Each row is a point on a tangle of strands that fork, close into loops and nearly touch. The rows are in no order.
In the rows, 128 means zero.
Points whose rows are less than 112 apart are linked; no others are. Some points are linked to none.
q_506: [117 127 114 144  90 112 152  75 103 137 101  73 118 102 111 146 119 169
 203  88]
q_922: [ 99 125 142  90 135 116  66 126 159 121 134 163 153 132 141 127  62 149
 111 152]
q_580: [144 149 121 115 114 111 107 127 119  94 124 209 135  94 116 146 102 122
 180 111]
q_276: [ 75 123 116 116 127 166 133 145 120 120 146 126 144 172 148 126 149 147
 117 163]
q_412: [158 110 122  75  95 133 108 113 130 132 137 125 139 143 124  94  72 151
 144  90]
q_329: [175 139 128 128 169 146  98 136  56 158 186 101 108 197 160 102 110 121
 139 150]
q_648: [ 79 151  72 147 135  85 148 126 146  91 118 173 147 147 121 185 152 129
 100 149]
q_505: [160 121 121 127 106 135 107 106  85 110 122 169 135  74 115 114 105 121
 201 102]
q_394: [171 105 139 105  74 151 123 134 112  91  99 185 149  98  96  91 132 112
 115  76]
q_706: [116 158  86 188 150 105 125 104 178 170 127 103 140 135 141 148 107 128
 116 150]
q_176: [144 140  80 139 120 164 101  97 120 128 133 138 139  98 127 107 120 108
 199 121]
q_514: [111 142 141  86 147  65 101 152 128 139  56 135 153  97 136 128 102 143
 137 144]
q_91: [133 126 134 173  69 115 211  66 166  92 146 117  71  77  97 152 125 124
 147  80]
q_531: [ 76  94 158 160 156  91 133 149 106 164 118  79 114  94 120 166 159 115
 132 143]
q_633: [ 88  91  63  98 101 144 145 105 115 123  70 136 139 120  85  99 137 142
 120 119]
q_663: [115 140  90 155  75 150 198  66 139 118 113 141 116 136 101 177 108 193
 162  89]
q_315: [169 124 162 105 169 100 114 186  51 161 109 131 119 163 153  97 124 115
 102 139]
q_470: [200  85 183 111  94 148 110 143 117 117 132 174 127  72 100  84 104 102
 122  83]
q_534: [132 140 113 135  97 141 129 109 160 124 101 220 154 136 120 139  57 161
 106 121]
q_748: [117 188 102 155 105 168 175  98 173 123  86 148 149 129 100 177 126 185
 157 129]
q_905: [ 66 118  88 130 123 149 179 121 211 151 125  89 101 167 106 176 132 143
 103 140]
q_897: [147 155 145 120 152  99  96 141  99 123 153 103 111 130 148 125 157 114
 160 121]
q_162: [135 158 105 107 129 111  71 171 137 131 122 141 165 121 183  93  76 108
 111 219]
q_416: [ 99  68 146 100 146 103 162 126  89 134 103 182 118 100 108 139  97 133
 148 104]
q_927: [176  62 209  68 148 114  89 146 108  98 184 159  99 127 128 107  89 114
 121 111]
q_560: [114 163  39 160 137  99 135 148 120 135 144  80 134 150 167 137 150  94
 133 197]
q_822: [168 100 186  48 161 112  46 183  79  96 178 150 114 154 137 121  88 116
 119 148]
q_325: [125 138 126 207  96 165 135 101 104 133 108 158 170 131 112 154 141 165
 111 119]
q_489: [151 142  83  95 166 140 159 168 156 135 110 142 129 154 148  82 143  87
 104 142]
q_134: [119 148 150 100 166  85  87 179 122 120 133 123 133 134 185 102 121  94
  89 216]
q_816: [109 187 125 139 114 183 144 106 193 103 119 151 133  98 114 159 144 150
 156 140]
q_764: [101 106  80 148 146 143 101  94 168 165 159 114 141 145 133 118  83 138
 114 151]
q_64: [ 85 122  93 172 129  75 110 110 140 108 142 129 134 124 116 170 157 100
  96 135]
q_666: [137  92 121 105 124 156 185  85 133 134 143 101  81  97 108 102 132 122
 187  84]
q_102: [120 126 145 165  83 129 159 116 111  90 104 113 136 123  95 161 201 129
 114  88]
q_105: [144 117 134  70 182 156 172 167 136 148 109 144 109 132 142  96 137 108
 132 120]
q_872: [164 118  99 162 147  93 109 141 107 150  96 149 154 107 117 110 118 101
  96 122]
q_677: [133 101 195 184 108  88 129 101  97 130 168  85 102 129 124 140 157 126
  85  82]
q_999: [181 139 134  88 110 167 115 120 112 139 143 112 136 170 161  96  99 165
 177  93]
q_332: [142 158 127 136 102  83 161 124 124 114  78  89 142 131 108 161 175 145
 121  81]
q_943: [156 154 161 163 128  89  67 124  57 120 150 120 140 136 147 136 142 127
 133 117]
q_347: [ 94 145 115 178 128 109  90 127 113 118 183 101 117 155 127 164 180  98
 119 144]
q_151: [ 96 133  84 121  91  96 151  88 144  73 110 180 152 146 102 161 132 158
 102  96]
q_737: [130 143 154 131 120 133 161 135 193 135 133  69  96 144 119 148 172 122
 107 100]
q_495: [136 117 120 124 150 125 145 106 136 172  83 124 117  99 124 113  83 140
 163 112]
q_962: [ 67 129  90 118 152 135 178 128 173 163 112 101  97 145 134 168 123 148
 152 149]
q_786: [183 129 153 135 131 160  98 122  63 142 180 121 131 174 167 109  90 159
 165 114]
q_349: [130 146 111 183 103 115 127 126 135 117 183  96 102 170 115 180 199  97
 116 100]
q_48: [187  82 185  91 118 118  88 117 126 105 178 123 116 109 116  87 109 109
 112  96]
q_645: [137 138 141 102 135  83 118 111 145 141  55 138 125  72 113 126  95 142
 162  97]
q_362: [106 102 119 138 180 107 127 158 121 167 102 134 143  96 149 101 100  94
 121 202]
q_603: [143  96 200 126 153 172 106 149 112 153 140 123 135 113 118  84 130 117
 103 146]
q_688: [158 155 117 139 186 105  96 143  94 118 170 112  93 145 139 104 162  58
 121 149]
q_753: [130 110 172 161 127 187 126 113 128 139 133 153 132  86 107 110 145 118
 121 126]
q_665: [ 67 134 157 104 155 147 144 182 116 130 111 129 139 155 167 127 155 133
  95 189]
q_10: [ 99 141 178  82 160 101 100 177 120 120  95 119 151 129 157 122 131 130
 103 153]
q_282: [ 92  59 149 109 179  93 150 142  86 163 110 117 107 113 119 126 129 129
 138 133]
q_99: [132 137  79  92 117 151 104 174 133 138 104 160 170 139 164  95  64 127
 126 192]
q_157: [163 129 138  61 165 128  89 209  51 127 134 134 120 177 172  84 105 115
 102 183]
q_234: [151 160  99 164 144 142 120 143  95 158 157 109 128 193 166 112 135 121
  99 157]
q_779: [159 107 154  29 151 149  92 197  94 108 160 156 119 157 141  94 106 110
 143 145]
q_583: [169 127 183  98 169 112  90 152  80 130 135 134 119  95 134 125 121 117
 193 123]
q_284: [125 102 108 186 115 121 181  81 150 128 150 149  94  85  93 146 144  93
 136  96]
q_202: [104  86 113 148 178 124 124 129 139 168 149 132 137 126 144 106  88 101
  92 176]
q_985: [136 115 131 117  73 128 195  84 168  91 160  88  82 114 115 118 137 140
 161  63]
q_699: [140 152  68 158 160 110 141 154  98 129 132 100 108 144 148 122 193  67
 134 143]
q_397: [105 171  82 182 137  70 108 135 139 150 135  67 142 136 169 166 132 121
 109 196]
q_841: [126 158  79 110 101 121 138 101 178  80  82 173 153 114  88 135 150 130
 115 116]
q_7: [133 169 165 122 117 195 145 118 158 122 105 108 125 100 122 126 155 149
 181 120]
q_818: [104  95 171  76 119 134  77 139 124 122 124 162 150 102 117 130  67 152
 149 139]
q_155: [100  75 148 169  94 119 217  85 119 133 107 154 100 103 103 161 109 163
 113  87]
q_807: [109  96 123 122 125 164 153  81 166 166 113  96  98  88  95 107 122 127
 155 118]
q_900: [ 93 146 119 136 141  74 134 146 153 153  76  53 120  96 116 161 163 119
 139 142]
q_593: [129  92 160 174 119 127 138  99 125 116 153 161 118  70 101 124 146 106
 124  96]
q_300: [159 123 162 123  70 146 174 117 112  79 104 156 131 104 116 118 164 141
 117  69]
q_414: [110 118  99 180  93 175 122  96 109 152 118 103 161 128 107 131 149 149
 121 130]
q_98: [ 78 149  91 126 110 171 148 150 165 116 149  87 128 200 152 144 175 139
  87 174]
q_75: [112  92 139 126 128 100 199 119  99 133 100 162 118 132 115 144 131 147
 104  82]
q_139: [134 148 131 182  69 141 185 115 177  96 171 105 101 147 101 208 195 116
 125  89]
q_476: [175 163 160 117 134 188 142 134 135 107 156 138 111 117 140 103 159 109
 173 108]
q_552: [139 128 190 118 154 164 108 156  94 143 141  77 121 158 136  92 160 126
  94 159]
q_853: [ 94 138  96 142 138 165 167 138 208 140 147 106 122 182 138 135 133 144
  72 146]
q_838: [143 167  96 156 128  77 154 128 158 143  63  89 140 109 106 159 153 134
 127 118]
q_906: [148 139 100  87 142  99  84 143  97  95 146 182 138 136 152 130  98 121
 169 120]
q_681: [123 162 129 132 151 144 197 153 121 128 119 141 102 161 147 159 175 136
 136 110]
q_147: [ 91 152  90 117 108 116 107 112 173 124  98 174 162 131 133 154  68 170
 115 153]
q_907: [116 111 164 128 123 123  75 110 174 122 155 131 147 124 123 117 110 140
  80 121]
q_835: [133 136 128 165 140 134  99 147 107 168 140  69 136 161 143  95 152 114
  64 174]
q_857: [147 171 111 101 119 126  86 135 168 111 111  63 159 147 139  93 158 124
 101 131]
q_328: [150  86 188  90 115 172  60 143 109 130 169 150 148 118 122 112  58 160
 152 140]
q_67: [136 119 189 167 109  87  87  90  95 115 182 114 131 130 134 147 123 147
 117  94]
q_909: [115 160  77 127 126 149 120 108 173 103 123 139 136  94 107 124 155 105
 150 131]
q_447: [148 133 134 163  81 171 106 113 124 124 130 193 182 139 122 120 102 153
  91 114]
q_864: [ 95 112 120  83 174 139 170 141 175 156 128  98  95 146 138 121 129 133
 146 140]

A tip is a point with one link. Name the tips that can be reached along the links from each point below, in the order of the rows.
q_864: q_412, q_489, q_99
q_927: q_315, q_155
q_64: q_663, q_139, q_476, q_906
q_534: q_414, q_907, q_328

A piece is two or more points that can be reached from each other along the links. Count, over all rows, the pieces, the separate loops (a circle has one, a figure eight two, a Y none), the forks (points with three links) and the tips (points with one).
pieces: 5
loops: 0
forks: 5
tips: 15

Name the points in between on the shortest way along the links from the first point to the second, in order.
q_905, q_603: q_853 q_98 q_276 q_665 q_10 q_514 q_645 q_495 q_807 q_666 q_985 q_91 q_284 q_593 q_753
q_139, q_505: q_349 q_347 q_64 q_648 q_151 q_841 q_909 q_176
q_416, q_315: q_282 q_531 q_900 q_838 q_332 q_102 q_300 q_394 q_470 q_48 q_927 q_822 q_779 q_157
q_583, q_764: q_897 q_688 q_699 q_560 q_397 q_706
q_753, q_999: q_603 q_552 q_835 q_234 q_329 q_786
